Each row is a point on a landscape with many valleys, with its height.
From any point a ball takes the steepest step (drop divided by distance) to one of its 2 nearest points. It stops when none of these is lower. Distance is the straight distance between rows; heights are no part of it.
bapi: [147 130  74 170 144 151 158  84 112 102 137 119 145 189 165 135 139 110
 123 119 101 133  76  74 114 149 165 117  90 197 191 119 169 143 117 134]  height 30.5
vamu: [161 106 163 103  68  73 114 129 136 118  42  76 135 156 121 104 130 144
 160 135 123 159 159 110 152  39 123 117 132 106  94  83  80 159  96  77]  height 64.3
nam: [117 128 139 100 187  71  29 138 154 190 157 125  85 114  83 122  67 106
 147 115 105 151 144 117  89 131  87 104 105 155  91  87 153 132 138  99]  height 38.1
boriv: [129 149 103 152 104 103 183 103  95 113  99 136 164 109 117 100 152 109
 110  88 134 153 149 136 125  71 131 136 101 136 138 140 132 106 107 128]  height 45.8
zeten: [122 165  97 191 122 199 122 120 103 160 121 113 184 134 142 163 102 164
 113 126 146  84 106 135 109  98 105 171 120 171 166 132  92 105 138  95]  height 48.0
gik: [163 167 149 158 105 198 191 118  97 105 141 168 133  86 123 127 112 119
 126 112 165 127 125 235 109 125  82 151 179 138 151 128 176  66 121 142]  height 50.1
Gar: [146 149 145 127 134 196 123 169 168 102 128 164 101 121  97 119 163 117
 118 153  98 114 143 122 135 130 122 117 150 123 142 136 167 169 125 161]  height 59.6
mosa: [136 174 150 151 119 149 169 125 116 114 140 104 192 149 136 134 153 131
 131 121 137  93 149  97 102  70 126 154 145 176 166 137 118 147 139 133]  height 34.9
tek: [140 117  55 172 104 213 174 133 107 127 107 187 122 120 175 154 130 128
  87 155  89 135 119 162 104 144 112 131  98 126 143 119 121 101 113 123]  height 26.9
rege: [ 99 144 166 138 179 191 111 127 151 122 139 137 159 130 121 128  78 135
 101 163 177 121 149 167 152 142 120 104 151  96  94 125  87 152 104 138]  height 73.0
mabe: [102 137 101 126 126 155 114  55  88 112 177 115 152 155 162 138 115 116
  68 139 165  74  85 133 136 145 160 123 122 138 106 133 159 112 143 152]  height 67.3
zubib: [139 134 187 120 138  87 160 107 108  84 140  83  95 119  80 105 125 142
 152 140 165 135 108  77 167 109 145  73 170 149 141 130 174 116 128 146]  height 56.8
gan: [152 101 127 158 159 176 178 117 136  87  82 135 149  93 161 157 137 151
 151 151 129 122 152 114 126 121  92 157 143 141 162 165  95  87 137 143]  height 43.4
tatu: [134 150 103 126 171 184 172  57 103 109 114 175 156 138 148 150 146 134
 138 143 135 172 110 132 105 173 117 122  91 122 155 161 126  95 138 127]  height 39.2
tisu: [138 125 110 178 109 140 168  97 103  94 105 128 159 108 156 110 142 102
  47 110 140 128 168 185 107 101 141 133 102 124 118 123 132 112 110 129]  height 48.3
sotaz: [127 148  95 111 163 137 156  62  77 110 117 196 174 125 149 160 122 132
 116 113 127 161 131 195 103 160 120 122  54  95 118 165 117  91 121 111]  height 37.2
sozu: [114 100 147 133 131  99  73 213 166 178 132 119 115 106 104 146  98 139
 152 133 142 138 160 146 146 124 116 123 171 126  79  98 134 145  84 149]  height 72.7
tato: [120 155  91 144 118 139 106  90 108 124 162 115 168 157 120 121 142 112
  40 121 118  66 123 130 131 105 182 113  91 146 107 142 138 155 136 127]  height 65.9
tef: [100 139 162 118 147 163 101 109 122 143 187  93 149 133 168 100 127 104
 129 154 197  49 118 144 142 149 129 117 170 153 117 124 126 142 138 171]  height 26.2
gerun: [144  93 202 123 114  66 129 133 100  84 137 155 144 106 189 100 107 113
  28 141 207 138 133 170 128 148 150 119 132  97  76  43 139 147 112 143]  height 14.5
gutav: [112 106  98 164 112 121  93 123 143 136  76  83 107 128 124 120 128 134
 124 116 121 143 132 112 152  99 132 126  99 116 137 122 135 133 102 101]  height 40.4
Dab: [137 190 145 156 145 205 166  78  96 123 164 116 191 185 114 141 103 149
 106 130 169  90  85 134  88 118 132 146 146 173 179 133 122 108 151 139]  height 45.4
zadu: [101  88 147 151 129 126 178 148 122  90 121 147 122  74 147 113 108 129
  92 120 149 129 150 181 130 146 125 159 167  89  93 108 172 108 108 137]  height 53.7
kop: [111  84 133 129  80 146  82 200 154 184 131  94  71 137 153 106 153 130
 145 134 174  76 137 172 114 120 114 154 174 134  94  76 153 153 106 146]  height 51.2
mesel: [103  80  95 162 144 111 171  68  99  74 123  90 124 157 157 114 122 122
  94 124  88 125  98  92 109 150 166 102  86 183 147 104 169 151 119 118]  height 27.5
Volap: [136 151 124 109 109  96 184 103 103 120  99 145 157 121 100 107 159 150
 189 108 129 174 128  91 144  76 130 135 125 130 158 135 135 100 127 123]  height 42.7
mifon: [118 111 130  74 106  46 130  91 119  99 162 108  94 172 166 136 146 123
 149 100  68 123 102  79 144 156 149  70  62 128 153 134 115 143 162  96]  height 45.7
seda: [106 121  91 159 155 131 103 100  92 149 118 164 152 113 132 187  75 148
  81 120 153 176 116 189 138 168 132 120  92  65  92 143 153  80 111 117]  height 28.0
veka: [105 128 150  93 171 108  58 141 158 169 178 104  94 124 120 106 117  99
 144 139 119  95 127 114  82 169 106 123 139 155  80  83 175 161 147 120]  height 40.7
Ziba: [120 128  90 101 155 159 156  84 156 115 149 158  95 130 119 109 148  90
 105 122  96 147  89 126 122 207 142 121 109  79 127 167 121 119 125 145]  height 42.8
Dibag: [ 94  99 140 118 130 131  55 141 150 158 163  70  80 139 143  95 144 102
 127 141 146  60 100 125 110 168 117 140 151 135 107 111 170 167 137 155]  height 43.2
mosu: [119 119 188 143 178 163 190  94 122  70 138 118 191 100 148 161  95 153
 144 153 183  91 153 131 137 134 123 134 164 164 139 154 109 116 176 123]  height 30.2
Muti: [117 150 113 103 154 116 134  93 110 134 133 128 163 163 125 161 148 152
 158 125 102 127  95  61 118 154 153 114  71 174 174 158 145 149 182 119]  height 35.0
zasev: [134 123 142 144 127 143 162  55 150  92 184  63 122 130 176 166 117 102
 136 127 190 106  83 127 125 154 147 115 173 150 169 172 127 138 169 187]  height 60.3
Bosi: [119 163 163 115 124 117 144  92 108 137 187  82 164 130 160 117 143 108
 127 123 187  88 125 108 124 112 145 116 139 157 101 128 106 163 131 123]  height 23.1
fibof: [133 138  89 166 110 172  94 141 131 174  99 119 157 135 158 164 141 130
 125 116 104  91 137 143  97  96  94 178  85 152 149 149  77 146 149  77]  height 50.9
Buza: [113 135 109 124 161  79  90 101  96 132 164 194 150 121 124 169  71 150
  87  96 155 164  91 175 125 178 172 132  92  66  55 133 129  87 114 151]  height 29.3
rukeb: [114  98 127 144 122 111 180 116 107  97  98 163 168  79 154 127 109 103
  73 100  99 145 177 203 101 154 117 156 121  88 100 125 132 124 100 131]  height 51.1
pibo: [139 119 166  70 141  42 106 122 161  97 162 143 100 119 143 119 140 107
 120 110 102 166 130 101 162 180 161  96 117  83 102 125  89 111 147 159]  height 38.5
rud: [137 139 165 143 143 122 169  75 121 106 151  74 129 131  90 127 129 120
 135 119 196 129 102 105 132 136 148 100 164 135 148 175 141 122 145 162]  height 58.8
zil: [129 130 143 106 122  63 107 141  99 124  97 144 163 126 111 119 142 152
 124 129  79 137 165  68 152  87 132 101  81 157 157 111 108 159 148  95]  height 40.2
Fen: [163 121 146 132 107  80  85 174 139 118  81  87 127 109  96 128 146 148
 188 136 121  94 146  91 159  46 127 133 163 151 118 118 168 128 128 117]  height 51.4
boti: [132 130 154  70  99  43 110 161 143 132 150 117  79 110 112  91 133 127
 149 113  70 147 142  93 154 144 144 110 162  93 116 113 117  94 155 143]  height 41.9
Biko: [157 134 132 131 144  90 113  81 104  78 134 143 155 132 157 150 128 120
  32 131 151 127 137 132 146 117 151  80  56  99  91 125  94 148  91 102]  height 21.7
nor: [184 152 168 130 149 179  85 169 163  98 117 139  93 129  93 150 167 118
 171 150 119 117 133 121 109  72  85 137 156 147 138 130 199 163 138 142]  height 57.7
faf: [147 145  97 140 148  93 188  71  83  97 120 136 174 169 144 140 134 130
 143 102 115 150 100  71 124 114 155 107  54 188 194 133 132 135 138 111]  height 32.9
lakad: [140 106 140  75 118  20  43 200 122 165 130 182 141 121 118 148 111 143
 150 123  49 176 182 143 118  90 120 132 102 147 129  79  82 145 142 125]  height 31.5
kaza: [151 129  96 128 142 226 172  80 117  83 122 206 140 100 186 139  93 112
  86 160 103 117 110 182 110 180 113 139 114 143 127 111 129  86 134 118]  height 22.5
Dit: [118 142  91 174 110 157  93 154 123 189 109  98 118 126  97 133 113 143
 141 124 148 116 106 120 136 114 120 147 129 135 162 141 168 134 123 107]  height 35.8
Dor: [115  87 150  92 109  88 123 103 149  98 124  79  86 165 171 128 164 130
 146 125  66 130 121  69 117 157 143 105 105 162 148 113 131 178 162 101]  height 43.6
fodif: [100  83 150 115  96 118  71 180 156 178 108 107  89 159 141 110 147 137
 140 137 116 122 148 139  85 130 106 155 141 137  90  55 148 187 122  89]  height 54.9
gal: [158 116 205 121 132  84 135 116 115  81 118 169 165  76 174 117  78  71
  40 115 162 158 143 206 141 158 142 130 136  68  74 100 142 150 108 143]  height 18.3
Duna: [123 161 151 121 136 193 175 189 143 122 140 148 109  99  96 129 142 143
 169 137 151  99 141 146 133 106  98 165 206 129 118 164 126 130 132 151]  height 57.4
Gat: [122 138  99 144 168 198 135 128 119 175 102 151 111 141  91 151 109 159
 140 164 137 133 102 116 102 188 124 134 108 102 146 191 108 126 157 119]  height 61.5
per: [170 143 169  67  95  73 109 126 137 113 133 121 133 132 166 136 191 124
 166 148 116 154 154  79 138 111 132  98 106 137 125  98 122 142 158 121]  height 52.2
Banov: [146 101 154 159 116  90 147 132 131  84  78  69 128 137  83 102 130 132
 152 119 101 103 121  74 148  52 139 129 157 168 164 127 155 148 114 121]  height 49.3
gabo: [124 146 178 138 148 206 109 144 160 129 120 108 128 117 115 147  95 144
 165 155 185 122 157 189 162 101  92 110 180 114 108 138  90 131  85 137]  height 71.2
Ralu: [133 183 140 169 128 202 173  98  99 117 151 136 158 125 116 124 116 145
 118 120 177 125 107 172 110 107 109 136 157 130 154 137 140  90 122 142]  height 47.7
sib: [170 125 161 119 108  34 129 149  90 110 126 111 136  92 113 117 127 155
 124 146 129 126 172  47 172  77 133  85 139 172 128 116 120 124 148 101]  height 43.8
Ser: [124  96  98 132 173 135  95 121 147 132  75 132 119 124  83 137 126 141
 124 140  80 154 141  96 144 151 114 102 101 107 168 183  99 146 122 129]  height 51.0
teka: [132  75 119 188 114 117 126 117 143 100  81  73 113 155 105  88 132 109
  93 113  96 109 140  97 143  97 157 101 114 166 181 109 153 153 117 123]  height 45.1
gak: [165 142 108 156 153 185 209  83 121  95 132 138 144 144 160 136 133 110
 150 124 123 146  94 112  81 156 114 144 140 152 183 156 123  86 129 144]  height 41.3
zut: [171 145 164  53  92  27  95 116  98 136 130 114 117 148 148 110 146 124
 185 113  85 148 151  86 162  81 118 109  82 135 132 101  99 129 162  74]  height 50.0
Vef: [140 123 166 131 138 106  95 115 120 109 137 124 151 126 179 135 114 129
  58 150 200 116 150 137 157 127 145  92 117 109  80  78 104 145 106 131]  height 18.4
Zalo: [122 155  70 136 124 144 138 103 120 169 159 134 113 113 108 131 133 109
 108 110 162 136 100 152 122 155 142 140 120  81 112 174 129  74 140 133]  height 61.8
rotu: [163 138 118 141 112 163  62 147 146 162 107 128 135 118 140 166 153 108
 166 132 124 142 162 129  79  65  72 169  96 153 143 128 133 157 164  90]  height 53.5
Lefi: [128  80  87 143  75 143 136 186 165 145 113 176  85 132 131 130 140 128
  67 137  92 179 135 165 130 161 130 134 121  71 119 114 115 137  98 147]  height 47.6
fomed: [156 136 136 135 107 180 114 159 160 137  96 107 131 115  83 150 132 132
 174 142 138 169 151 171 162  67  94 128 172  95 107 169 104 138  87 133]  height 68.7
Desa: [123 151 139 153 114 154  68 137 123 173 166  57 134 126 135  88 137 104
 136 119 187  68 121 149 119 100 112 130 159 152 131 130 137 135 121 175]  height 29.8
Sudit: [ 81 152 102 110 163 164 127  74  69 154 176 116 146 163 119 136  95 157
 110 149 183  75  85 135 107 172 182 149 142 139  83 149 152 111 167 132]  height 68.6
sig: [123  98 164 126 121 108 106 203 152 132  95 103 125 125 128 162 113 167
 185 162 166 132 161 162 177  69 111 116 186 130  57  94 136 153  58 135]  height 70.3
Girut: [ 77 109 117 150 175 145 145  98 123 112  78 123 132 143  79 111  97 151
 102 131  98 162 121 115 129 156 124  99 102 102 138 136 128 141  85 112]  height 53.8
Tevab: [117 123  80 179 101 204 140 157 121 152 105 156 113 120 126 164 128 148
 119 149 130 146 115 146 138 117 107 124 115 116 146 135 159 112  90 128]  height 31.0
zop: [172 152 177  96 103  92 119 105 130 105 122  89 106 123 126 127 163 127
 191 146 137 153 119  69 169  98 131  85 157 128 142 136 146 114 137 133]  height 54.4
zaz: [ 89  83 130 176 138 160 118 129 145 128 114  77 104 117 164 117 114 132
 100 141 160  84 122 163 137 143 115 147 160  99 117 133 107 110 104 135]  height 29.4
rapap: [127 136 115 139 170  61  37 122 121 132 153 171 146 137 139 178  82 150
  81 112 125 141  94 118 159 168 174  89  70  79  79 125 105 104 113 137]  height 27.2
Zofur: [107 132  96 169 139 157 130  78  97 126 133 112 174 130 192 173 120 162
  96 126 141  72 117 143 118 126 126 159 105 155 116 139  93  89 142  92]  height 45.5
tob: [ 96 111  91 176 117 144 110  97 113 136 121 107 113 111 183 153 105 128
  83 120 163 145 113 181 130 151 122 133 113  80 105 133 139  82  97 115]  height 24.6
zum: [117 117 152 165 180 182 167  96 102 101  90 144 158  88 132 157  71 156
 125 142 161 134 152 190 116 173  91 134 143 108 124 145 129  96 132 111]  height 22.7
tama: [164 140 101 155 132 146 179 146 125 157 101 125  99 112  67 130 136 157
 181 128 179 153 123 125 116 125 134 158 157 114 155 211 139  60 160 158]  height 62.2
desam: [130 126 117 137 104 105 194  59 133  68 180  70 104 139 143 128 124  83
 110 114 141 124  91 112 104 145 169  90 153 166 167 143 147 179 138 194]  height 61.6
puno: [147 145  93 109 105 108  50 152 151 227 139 102 101 108 123 160 129  95
 199  97 148 160 140 152 117 108  86 149 116 127 103 143 136 126 118  96]  height 66.3
rif: [147 138 139 139 152 175 124 145 147 126 127 146 182  86 154 173 136 156
 146 160 145  92 177 123 140 128 113 135 143 154 139 158  69 106 178 130]  height 40.3
gev: [141 103 169 132 193 171 157 104 156  76  83 127 151 112 101 154 119 142
 166 158 144 134 165 109 149 134 107 113 155 121 148 193  78 138 140 138]  height 46.3
sutu: [128  99 137  98  89  51 104 202 140 122 128 191 139 119 108 127 144 160
 116 133  66 180 175 133 145 118 132 126 120 109 122  90  84 131 136 162]  height 35.7
Vekol: [ 93  82 108 161 152  97 168  78 106  91 111  88 121 107 152 122 118 121
  93 116 128 105 121 118 121 161 143 125 132 127 134 149 165 110 130 127]  height 23.7
bor: [105 138 130 110 164 103  94 148 109 155 131 152 168 129 106 140 143 158
 150 142  82 106 147  62 110 139 131 128  99 168 145 130 147 162 174 100]  height 37.3
bafon: [157 128 168 105 120  36  81 180 135 152 123  98 132  92 120 125 126 131
 157 139 129 103 187  75 149  96 143 101 147 173  91  92 138 119 135 119]  height 47.4
ner: [134 141 108  65 105  42 102 123 129 136 151 125 114 139 134 120 174 112
 166  86  75 131 127 104 141 117 141 121  68 128 151 147 108 127 164 102]  height 47.5
tedu: [ 91 156 111 113 134 116 134 169 122 166 174 183 141 103 113 138 131 165
 127 135 134 146 127 125 129 169 153 125 133 104  90 116 143 109 135 149]  height 58.0
Pamak: [113 139 142  87 129  29  48 168 147 196 162 160  93 147 121 141  81 125
 164  82  63 182 105 147 131 145 122 119 101 104 100 101  66 125 114 131]  height 32.4
Raz: [101 108 111 148 164 152  88 133 142 159 127 101 125 113 129 148 118 130
 121 142 133  75 123 111 131 179 137 133 137 122 112 154 128 139 145 118]  height 33.8
regem: [133 145 161 110 117 112 127 114 141 107 145 105 101 146  72  71 137 101
  90 121  73 120 130  91 137 132 144  82 118 145 154 114 138 174 125 116]  height 56.0
Zus: [104  89  82 104 108  39  59 207 105 189 122 170 166 116 114 166 117 155
 151 121  75 173 152 134 153 108 117 154  69 144 157 110  99 140 129  94]  height 27.0
rada: [154 119 130 133 130  56  55 111 137 103 130 126 125 145 162 164 136 130
  62 118 134 129 136 116 170 140 165  68  62  91 103 114 104 123 122 124]  height 24.5
ket: [151 124 173  86  95  65 132 128 135 102 118 111 106 154  98  73 149 110
  85 117  81 128 165  95 135  97 144  98 126 119 117 112  80 177 140  97]  height 58.4
Sena: [167 132  93 140  84 150 131 153 145 120  78 150  89 142 137 123 185 134
 174 136  90 163 122  90 138  99 127 119 111 138 182 114 173 112 114 144]  height 49.0
lat: [112 138 125 115 109  81 189 107  78 106 111 153 128 143 113  78 120 143
 134 111  75 167 123  84 159 101 133 106  96 142 163  89 136 111 116  96]  height 39.1
gafe: [126 155 132 141  76  98  97 125 113 164 148  50 119 126 105  69 143  96
 134 102 187 101 111 121 158  70 133 125 147 141 143 116 155 128 115 133]  height 34.3
Duror: [110 127  57  79 148 115 102 115  98 145 158 206 134 143 152 185 132 144
 131 118 123 113  88 143 116 180 156 142  58  67 109 181 100  78 132 126]  height 33.3
vora: [123 171 110  96 155 139 106 134 126 186 149 151 131 137  95 139 142 153
 168 144 138 145 115 115 110 175 145 121 114 110 120 163 127 121 163 130]  height 59.7
dudul: [116 135  86 159 109 180 181 154 117 174 162 143 106  87  96 121 120 119
 117 124 155  91 113 155 111 144 116 163 173 105 117 176 116  90 154 138]  height 60.5
Kasi: [148 147 140  91  93  98  47 141 152 185 122  98  90 126 122 119 123 100
 222 123 123 174 133 129 122  75  84 129 124 131  94  85 166 136 115  87]  height 68.3
paz: [123 123 101 117 143 219 150 111 128 126 163 173 104 113 154 151 103 109
 100 178 131  63  70 116 130 201 144 153 160 123 126 156 112  98 179 126]  height 71.6
Vos: [157 126 120 152 151 225 166  90  74 102  88 184 143  96 120 162  51 142
 102 151 129 122 109 213 103 207  96 131 128 136 137 128 148  80 137 104]  height 18.0
zunab: [173 123  77 181 116 189 143 152 136 116  59 151  99 163 110 127 127 110
 181 130 107 181  93  92 132  88 104 146 113 145 204 119 150 134  66 125]  height 52.1
suge: [119 112 166  89  79  73 110 208 158 131 145 125  55 126 108  84 135 139
 141 120  83 129 142 132 147 132 151 129 195 106  95  64 160 117 128 152]  height 46.2
Sene: [172  93 170 119  63  95 165 112 125  91  65 107 109 169 104  66 160 134
  99 123 124 143 151 111 137  61 148 108 140 124 121  73 100 159 100  94]  height 61.1
kifek: [164 173 156 122 118 137 148 127 146 121 128 100 152 174 118 127 161  97
 172 108 109 123 119  72  95  78 113 172 145 172 185 140 158 167 135 136]  height 37.0
baf: [111 126 111 129 163 156 156 109 115 117 140 150 186  81 173 177 107 158
 129 140 155  91 142 150 131 165 118 163 134 148 122 155  65  71 190 101]  height 42.9
diril: [101 143 127 160  86 139 142 127 106 131 119  89 107 157 100  60 137 116
 141  99 166 115  80 137 149  66 119 134 149 125 172 106 181 131  81 160]  height 38.8
dif: [101 123 171 110 154  81 139 153 139 135 172  96 126  89 140 112 127 126
 161 146 194  73 137  99 155 154 159 120 196 153  91 117 150 119 136 162]  height 78.4
daza: [107 150 140  90 139 111 102 114 128 128 170 108 159 163 130 121 143 105
  71 126  91  65 132 112 103 132 160 118  94 156  92 112 122 215 146 109]  height 64.6
tafo: [124 104 118 159 157 148 170  74 113  75  75 114 108 131 120  74 121  99
 108 116 105 187 115 145 116 140 126  98 111 124 138 115 149 135  69 122]  height 52.0
Puga: [115  83  71 129  59  73 110 183 145 166 130 159  94 147 111 132 122 127
  86  99  63 193 120 155 155 143 130 128  79  84 134 116 112 121 105 117]  height 44.0
divul: [ 76 120 136 141 134  94 162 114 113 122 142  85 145 116 126  82 134 131
 104 108 149 106 133 115 131 117 139 137 149 122 103 127 129 144 113 121]  height 19.4
sikes: [132 139 149 120 119 171 185 131 157  88 144 144 123  95 163 111 157 120
 132 138 156 117 145 148 141 125 125 161 177 123 127 134 116 104 142 154]  height 55.0
belel: [120 101  89 114 119  64 169 115 102  85 100 167 111 119 145  93 166 141
 109 113  62 160 149 102 136 130 154 115  81 131 159 100 134  90 121 131]  height 35.1
Rulan: [ 85 103 160 127 183 121 147 158 149 137 135 118 144  83 165 131  92 146
 157 143 194  89 163 144 145 145 128 146 197 132  79 111 103 105 110 144]  height 76.8
reti: [114 132  94 105 103 196 159 140 155 120 145 190 120 144 185 118 158 112
  61 155 100 116 121 154 107 169 145 157 117  96 112 114 102 143 135 136]  height 52.6
fas: [113 119  83 161 147 185 139  82 142 129 128 107  89 142  98  85 125 102
  90 127 126 127  73 135 111 170 132 125 129 102 134 156 148 121  95 145]  height 45.6
duf: [145 154 122 151 148 176 213  46 103  83 168 112 177 170 157 158  97 118
 108 101 127 108  83 140  62 143 121 156 144 184 173 146 113  98 134 128]  height 43.5
Biv: [134 141  72 103 165  80 106 101 109 117 160 181 138 114 105 157 117 126
  84 106 127 136 110 146 140 181 168 107  72  67 105 177 134  73 147 153]  height 31.2
Demir: [104 150 117  53 115  61  86 165 126 217 158 169 126 129 115 144 126 147
 203 108 105 196 125 132 134 156 113 128 103 118 114 113  99 116 114 118]  height 29.2
kos: [101  73 150 149 110 141  74 157 150 131  97  56  76 151 117  77 143 122
 120 138 137  70 125 139 123 109 118 132 164 124 124  95 160 171 117 145]  height 46.9
Bop: [106 109 159 140 179  99  98 190 153 171 106  96 147  91 122 135  98 142
 160 143 166  71 191 117 139 104 122 124 180 167  84 105 127 144 100 137]  height 74.8
Nilav: [122 110 127  56 121  44  67 143 146 133 136 146  84 144 146 128 141 133
 154 101  74 175 117 120 142 160 116 123  93  71 127 127  65 113 120 142]  height 35.6
dak: [146 109 125  99 117 103 141 103 155  99 126  91 110 154 112 122 163  97
 148 112  52 138 119  71  92 146 135 123 108 173 182 168 131 185 165 140]  height 41.1
Zepam: [111 111  98 148 129 184 152 153 121 178  79 144 124 133  88 147 117 155
 180 146 123 165 107 120 118 122  89 151 117 105 156 186  90 136 115 107]  height 63.6
vopid: [123 118 104 132  86 179 156 193 164 158 142 148 109  90 131 131 136 109
 101 136 118  95 151 166 115 139 110 177 167 103  99 149  68 134 143 136]  height 57.6
puv: [131 135 133 113 127 169  98 147 168 140 145 133 100 136 113 108 168  90
 113 142  82 105 141 122  80 147 106 154 121 127 123 131 143 183 157 122]  height 61.4
sek: [163 156 151 142 149 177  65 145 151 163 131 100 123 114 106 147 128 107
 178 136 156 107 150 131  92  77  76 152 157 165 130 142 159 147 145 122]  height 55.8
nelu: [141 121 126 112 164 209 204 107 130 105 145 192 137  96 116 135  75 128
 120 156 151  98  85 160 107 200 121 158 158 126 131 167  95  78 199 118]  height 73.3
nelo: [156 164 186 157 158 147 188 126 104  88 141 126 189 107 124 146 137 151
 148 143 189  88 168 100 141  77 131 126 168 180 147 146 133 133 151 152]  height 32.6
gele: [119 150 172 108 107 129  88 153 138 127 127 109  74 151  65  61 130 110
 125 127  72 129 117 119 132  92 109 113 141 126 136  81 164 176 114 114]  height 53.3
Batog: [100 119 168 147 188 195 140  85 127  86 139 113 141 128 104 105  79 120
  90 169 181  91 111 161 154 155 127  98 154 115 132 148 133 136 124 159]  height 74.4
Fep: [ 98 160 126  84 122  84  90 180 150 222 171 165 156 139 160 164 124 133
 154 111 121 171 134 147 109 145 128 139 107 131  69  85  96 151  84 129]  height 26.0
ravu: [122 119  29 143 125 134 172 124  93 115 113 181 134 137 153 111 159 131
  91 126  71 132 123 128 108 149 150 136  69 139 140 113 148  99 115 125]  height 31.1
dotos: [158 149 141 146 119 128 147 116 153 101 157  86 135 145 103 155 132  88
 139 118 106 104 116  66  83 121 138 115 146 190 191 163 171 189 165 163]  height 39.0
pamut: [135 157  77 123  96 104  87 143 145 191 140 115 104  99 112 136 155 114
 153 101 161 162 127 137 153 134 125 126 122  90 128 162 123  93 125 124]  height 64.0
muga: [176 126 146 140  69 126 108 130 145  95 100  98  79 160 128 107 188 124
 132 130 132 132 119 105 152  76 152 102 144 134 166  92 189 120 117 143]  height 45.9
zikem: [ 90 142 128 111 158 216 146 117 110 147 176 139 117 147 136 129 105 148
 133 169 174  65  66 136 114 194 145 151 171 122 116 139 151 111 166 152]  height 70.1
kugo: [120 138  88  88 157 160 130  80  85 131 145 212 154 128 175 201 100 157
 117 138 145 139 103 187 111 189 121 145  81  78  92 158  97  68 152 110]  height 35.2
loz: [ 96 128 173 157 184 150 177 128  93 106 100 118 159 100 106 145  93 180
 161 152 201 122 164 148 133 118 111 132 163 132 113 144 134 104 126 124]  height 26.8
kogek: [ 72 130 127 132 110 145 119 162 144 161 112 108 143 149 115  98 139 130
 141 116 105 121 141 121 106 101 120 169 126 131 111 107 123 195 103  88]  height 57.9
pirom: [125 106 134 104 199 121 143  94 135 104 107 123 165 124  94 148 135 140
 147 147 115 147 153  93 128 155 135 102 104 144 165 205  76 145 160 140]  height 48.4
gif: [120 120 117 126 153 131  88 165 150 160 112 132 146  97 142 156 141 141
 143 144 119 112 179 123 121 134 119 145 123 138 106 146  95 143 152 124]  height 37.1
buto: [145 143 143  78 143  33  43 139 140 173 169 112  82 137 105 117  90  91
 146  75  71 143 137 115 123 125 116 103  96 122 105 108 110 119 155  94]  height 35.4
maf: [147 130 122 143 111 176 154 149 147 131  59 117 133 148 106 142 131 146
 211 129 128 165 109 123 141  61  82 168 156 109 150 166 124 134  77 120]  height 66.2
Faz: [165 137 125 159  99 135 159 100 131  93 116  86  95 181 124  73 150  79
 134 108 134 140  80 100 136  81 137 123 141 157 201 108 178 130  82 159]  height 42.4
dozat: [152 148 176 136 137 177 177 133 135  52 142 157 120  75 146 118 114 107
 125 122 201 109 134 208 159 102 107 135 197 127 138 136 161  88 139 165]  height 52.7
segod: [ 93 139 149 124 117  92 148 162 128 116 169 163 134  86 150 104 134 134
  91 136 159 125 135 137 143 153 161 118 157 100  90  75 167 102 119 153]  height 56.1
bada: [126 135 128  66 130 103 138  88 166  91 180 136 100 137 165 122 168  92
 100 128 122 144  98 113 151 193 173 101 111  96 111 136 139 131 156 151]  height 40.6
Vorud: [155 124  71 185 158 163 174  83 121 108  96 111 103 145  98  82 119  88
 148  92 128 179  87 120 117 147 126 133 117 134 171 156 140 102  84 134]  height 48.8
sonus: [143 154 130 160 109 163 198 158 120 130 120 140 127 117 100 131 141 145
 174 108 143 117 117 115 110  90 113 183 185 141 159 174 138  89 131 153]  height 59.8
lin: [112 109  95 112  83  89  86 205 133 198 151 161 165 139 157 169 142 154
 136 126 103 183 162 161 131 114 124 145  75 127 106 103 102 151 108 112]  height 22.6
puna: [111 154 184  90  96 113 111 198 131 130 149 134  81 140  82  94 120 154
 151 132  98 145 127 128 167  85 116  92 168 118 107  72 169 142  84 125]  height 50.2
lukar: [136 163  87 187 115 173 140 123 124 149  75 143 149 167 129 143 126 139
 162 110 137 158 101  95 144  91 112 160  92 157 199 109 154 145  99  98]  height 54.6
nes: [146 116 173 103 124  86  90 148 153 129  78  92 140 122 121 134 107 151
 186 160 130 165 157  99 163  73 118 103 152 110  74  92  98 149  74 109]  height 67.4
tunu: [102  88 112 134  96 141 150 146 156 122 114 156 118 170 148 104 157 137
  50 122 119 145 146 173 109 151 150 148 130  81  92  83 113 151 109 128]  height 50.3
Geze: [152  99 100 123  81 171 183 148 159 134 121 160 100 124 178 120 182 109
  95 131 109 103 145 156  98 144 131 179 131 110 129 141  62 119 163 128]  height 54.8
tisop: [133 125 168  98 138 113  71 142 150 134 139 117 124 149 108 103 150 100
  95 131 102 114 169 120  87 110 127 114 101 150  92  84 135 198 150  97]  height 63.3
kudav: [116  78 116 106  53  57 134 203 140 146 122 154 101 153  85 100 112 150
 118 102  35 190 151 145 151 117 127 144 139  87 119  95 101 122 113 129]  height 40.0

For each start below, name the point where the ball stops.
puno => lin
desam => Vos
zunab => divul
zasev => Vos
kop => lin
Fen => divul
mabe => tob
Girut => tob
